Points, in no order, along strands that fork, close into loops and pass close to each other.
Two points are linked if the straight distance between their rows is under 31.4. Some points are linked to none.
giz: [-15, 12, -3, 4, -8, 2, 15, 3, 2, -13, 9, -13, -5, -8, -15, 11, 13, 16, -11, -10, -2]
Medu: [7, 9, 19, 15, -19, -11, 13, -3, 2, -11, -11, -5, -6, 3, -17, 13, 7, 9, 13, -7, -7]
mazu: [15, 1, 15, 0, -8, -3, -8, 16, -7, -2, -11, 2, -13, 0, 4, -27, 1, 6, 14, 1, -15]
fozuz: [8, -1, 3, 6, -8, -2, 0, 10, -9, -11, -6, -8, -1, 1, 0, -25, 1, 12, 12, -1, -17]
pabi: [2, -16, -11, 0, -8, -2, 0, -7, -6, -12, 1, -8, 12, 12, 4, -14, -4, -3, 10, 6, -6]
getis: [1, -14, 10, -3, -19, 0, -3, 7, -9, 11, -5, 13, -2, -2, 12, 0, 2, 10, -6, -10, 6]
dimo: [-9, 6, -16, -8, 34, 7, -6, -5, 5, 12, 10, -4, 7, -3, 2, 8, -16, -3, -4, 5, 16]
nupi: [4, 6, -1, 16, -7, -10, 17, -16, 4, -20, -4, -16, 10, 15, -21, 14, 3, -8, 15, 3, -3]
visis: [10, -13, 2, 9, -5, -5, 0, -17, -5, 7, -15, 12, 12, 8, 3, 10, -8, -5, 6, -9, 3]
lenod: [5, 14, 8, 10, -3, -5, 10, -3, 4, -12, -6, -11, -6, 1, -18, 4, 4, 6, 8, 1, -8]
Pabe: [-8, 5, -18, -3, 28, 8, -12, -1, -6, 5, 5, -8, 3, -11, 3, -14, -11, 11, -10, -4, 2]
kuvu: [-2, -13, -3, -10, 2, 4, -7, -10, 7, 24, 5, 23, 7, 2, 16, 23, -6, -16, -13, 4, 16]
Sor: [8, -11, -13, -3, 14, -1, -11, -11, 0, 4, -4, 3, 12, 9, 8, -9, -16, -15, 10, 6, 2]
vas: [-3, -12, -6, 4, -11, -4, 7, -13, -1, -3, 1, -4, 12, 8, -2, 12, -3, 1, 3, 0, 5]
rovu: [10, -5, -4, -14, -2, 1, -10, 10, 6, -7, 4, -1, -4, 10, 7, -23, 0, -28, 15, 24, -7]
menuz: [6, -2, 15, 0, -9, -1, -3, -7, 15, 19, -5, 28, 0, 4, 11, 23, 5, -30, -13, 16, 1]
Zaf: [16, -1, 19, -8, -9, -2, -12, 9, 9, 3, -10, 14, -16, 2, 5, -14, 7, -23, 3, 20, -11]
Tatik: [-5, -17, 3, -8, -19, 0, 0, -2, -2, 13, 1, 11, 0, -1, 10, 10, 3, 3, -12, -5, 13]
Zoki: [7, 0, 20, 10, -27, -9, 9, 8, -4, -8, -9, 1, -8, 2, -6, 3, 8, 11, 12, -5, -10]
ror: [3, 19, 0, 10, 12, 0, 5, 0, -2, -14, -3, -13, -5, -5, -17, -4, 4, 12, 3, -4, -14]
lan: [-1, -5, -13, 6, -5, 0, 5, -2, -6, -20, 2, -18, 10, 8, -5, -17, 0, 4, 9, 5, -15]
fug: [-6, -22, -5, -8, -12, 2, -1, -12, 0, 18, 5, 17, 11, 2, 17, 19, -1, -7, -14, -4, 18]
seli: [-1, 10, 2, -4, 20, 2, -5, -6, 6, 24, -8, 8, -9, -10, 0, 11, -14, 3, -11, -14, 20]
vud: [-3, 29, -2, 10, 18, 4, 8, -2, 2, -15, 3, -13, -8, -8, -25, 9, 10, 9, -4, -7, -8]
pemo: [4, -1, -9, 16, 16, -2, -2, -12, -15, -6, -11, -6, 18, 2, -3, -5, -11, 12, 5, -16, -1]
vam: [-13, -15, -4, -11, -16, 6, -1, 14, -13, 1, 11, -4, 0, -7, 16, -20, 6, 20, -13, -7, 8]
resu: [1, 27, 10, 5, 5, 2, 4, 19, 0, -8, 0, -7, -19, -17, -12, -9, 7, 20, -1, -9, -15]
pilod: [-13, -19, 1, -10, -32, -1, 8, 1, 1, 3, 11, 1, 1, 2, 7, 12, 12, 4, -11, 2, 12]
mos: [6, -20, -12, -5, -1, 0, -9, -7, -6, 0, 0, 1, 13, 9, 13, -16, -9, -8, 7, 6, -2]
nid: [8, 3, -8, 3, 27, 0, -8, -13, -2, 6, -9, -2, 7, 2, 0, -6, -19, -4, 6, -1, 4]
bok: [3, -5, 5, -2, -1, 0, -1, -8, 17, 15, 0, 26, 13, 10, 13, 26, 2, -34, -2, 17, 4]
kul: [2, 12, 9, -6, 9, 0, -3, 2, 6, 17, -6, 5, -16, -11, -3, 6, -6, 7, -6, -7, 9]
sevak: [7, -11, -10, 11, 9, -4, -1, -22, -8, 1, -11, 1, 20, 8, 2, 3, -14, 1, 7, -11, 6]
goge: [3, -11, 18, -2, -31, -4, 2, 5, -1, -1, -4, 5, -8, 1, 2, 1, 12, 4, 3, 4, -4]
zamuv: [9, 10, -6, 14, 7, -9, 10, -17, 4, -16, -7, -14, 11, 15, -17, 5, -5, -16, 18, 1, -1]
degap: [2, 6, -13, 6, 34, 4, -12, -8, -10, 4, -6, -5, 8, -8, 0, -12, -17, 9, -2, -9, 2]
fivad: [6, -19, 2, 3, -19, -4, 2, -11, -3, 2, -6, 9, 10, 8, 6, 8, 1, -5, 3, -1, 0]
fil: [-4, 6, -8, 11, 0, 4, 5, 9, -14, -21, 4, -14, 2, -7, -7, -13, 10, 22, 0, -9, -19]
Kuzin: [-2, 7, -14, 14, 20, 2, 4, -16, -10, -14, -1, -14, 16, 2, -14, 4, -2, 9, -2, -11, -3]
bim: [1, 8, 16, -5, -4, -3, 1, 1, 11, 19, -8, 12, -18, -9, -4, 19, 0, 2, -8, -8, 13]
keni: [9, 5, -2, 5, 6, -6, 5, -11, 9, -6, -5, -5, 6, 13, -9, 7, -6, -20, 17, 8, 1]
mekav: [11, -13, 5, -11, -13, 0, -10, 7, -2, -6, -2, 5, -4, 9, 11, -26, 6, -18, 7, 19, -9]
pemom: [-16, 18, 4, 9, 3, -3, 9, 25, -9, -4, 5, 3, -13, -16, -3, 0, 5, 22, -14, -37, -2]
toge: [-19, 8, -5, 1, 6, 4, 3, 26, -9, -1, 10, 0, -11, -20, 6, -15, 6, 22, -18, -29, -2]
Savep: [3, 3, -10, 10, 6, 1, 1, 4, -12, -20, -4, -15, 6, 0, -6, -25, 0, 12, 9, -3, -21]
gepuf: [-12, -18, -4, -6, -25, -1, 10, -6, 5, -1, 16, 1, 10, 10, 4, 25, 8, -7, -2, 12, 11]
figo: [10, -9, 22, -5, -22, -2, -6, 8, 2, 1, -8, 13, -12, 1, 6, -8, 12, -9, 1, 12, -9]
Rog: [-3, 20, 1, -5, 11, 7, -1, 15, 5, -2, 6, -11, -18, -14, -8, -14, 4, 13, -6, 3, -9]
Sofov: [-12, -4, -21, -5, 10, 4, 3, 1, 4, -13, 17, -16, 17, 10, 1, -1, -4, -8, 11, 17, 0]
did: [-8, -13, -1, -2, -14, -1, 9, -9, 13, 3, 12, 10, 14, 12, 4, 34, 7, -22, 5, 15, 10]
Voru: [3, 1, 18, -6, -7, 0, -4, -2, 17, 25, -5, 25, -11, -5, 7, 25, 5, -18, -16, 7, 9]
bov: [-1, -6, 8, -12, -12, 4, -5, 11, -3, 4, 5, -1, -12, -5, 7, -16, 6, 10, -3, 6, 0]
Dere: [-8, 10, -17, 0, 38, 6, -1, -11, 5, 1, 11, -9, 20, 6, -4, 17, -13, -8, 2, 5, 16]
kirak: [-1, 10, 10, -12, 0, 4, -4, 15, 6, 9, 3, -3, -21, -12, -1, -12, 3, 10, -5, 6, 1]
zazof: [0, -2, -5, -10, 21, 4, -11, -7, 6, 25, 0, 11, -3, -5, 8, 7, -15, -5, -8, 0, 16]
dimu: [16, -8, 17, -2, -8, -3, -13, 12, -9, 6, -15, 14, -8, 1, 12, -19, -1, 1, 9, -1, -9]
sazip: [-7, -1, -12, 7, 3, 0, 8, -13, -2, -9, 4, -14, 14, 5, -9, 9, -2, 5, 0, -1, 2]
sopo: [-13, 11, -22, -2, 38, 8, -9, -6, -3, 6, 8, -8, 5, -11, -1, 0, -11, 5, -15, -8, 11]
pel: [-14, 26, -2, 6, 7, 2, 15, 1, 6, -13, 9, -14, -11, -11, -24, 17, 15, 11, -14, -11, -1]
guda: [-17, 7, -14, -9, 12, 11, -4, 15, -1, -1, 17, -11, -10, -16, 3, -20, 5, 15, -17, -1, -2]
nof: [0, -2, 1, -12, 12, 4, -7, -6, 12, 22, 2, 17, 0, 1, 9, 17, -7, -18, -4, 11, 13]
Mari: [4, 0, 5, 4, -6, -6, 7, -11, 8, 0, -4, -1, 0, 7, -9, 16, -1, -8, 7, 7, 3]
tukop: [-8, 1, -21, 1, 24, 3, 1, -10, 3, -7, 11, -11, 22, 10, -1, 8, -11, -9, 8, 8, 8]
veki: [-2, -16, 3, -6, -17, 2, -5, 10, -14, 3, 2, 4, 0, -1, 16, -15, 3, 15, -3, -6, 2]
rodu: [-12, 10, -10, 8, -3, 6, 9, 10, -9, -21, 10, -12, -3, -12, -12, -1, 16, 21, -9, -17, -14]
Voge: [2, -13, 0, 1, -10, -4, 3, -16, 7, 9, 1, 16, 14, 10, 6, 25, 0, -21, 1, 8, 7]
Kuga: [13, -15, 8, -11, -5, 2, -15, 5, -6, 5, -8, 13, -4, 3, 16, -23, -1, -9, 1, 10, -6]
veg: [-2, 25, 14, 9, -2, -3, 7, 24, -9, -2, -1, 1, -16, -15, -6, -1, 2, 23, -3, -25, -7]
gido: [4, 3, 24, -2, -14, -4, 0, 0, 10, 24, -13, 25, -15, -9, 3, 25, 3, -5, -14, -10, 12]
tasov: [3, 4, 0, -15, 2, 2, -5, 16, 12, -9, 11, -10, -10, 8, 0, -20, 5, -21, 18, 31, -7]
Teza: [-15, -4, -1, -2, -10, 2, 1, 25, -16, 3, 8, 0, -5, -12, 14, -18, 4, 24, -13, -22, 4]
bap: [9, 5, 15, -14, -6, 0, -7, 15, 12, -3, 2, -1, -22, 2, -1, -19, 9, -18, 11, 28, -10]
kibu: [-4, -1, -11, 14, -7, -5, 15, -16, -5, -23, 2, -18, 18, 12, -16, 11, 3, 3, 6, -2, -4]
Fem: [14, -2, 2, -1, 6, -3, -8, -1, 0, 1, -12, 1, -3, 3, 1, -16, -9, -5, 11, 4, -8]

A fork is a point with three links, a tip a point with one. Leave the first point through the second and follow the links. Name the first fork or tip that comes.
Savep / lan => Sofov
kul / bim => Tatik
ror / lenod => Savep
kirak / Rog => veki

How many points has the smallest loop of links through each point below? Write 0 if it is on no loop.
veki => 10
Savep => 21
Kuzin => 7
seli => 16
lan => 0

Name the points in between on the shortest way along the links from the first point to the second, in order.
lenod / fozuz => ror vud pel giz rodu fil Savep
kirak / kul => bov veki getis Tatik fug kuvu nof zazof seli
Dere / tasov => dimo sopo Pabe degap nid Sor mos pabi lan Savep fozuz mazu dimu Kuga mekav rovu
Voru / bov => menuz bok Voge did gepuf pilod Tatik getis veki
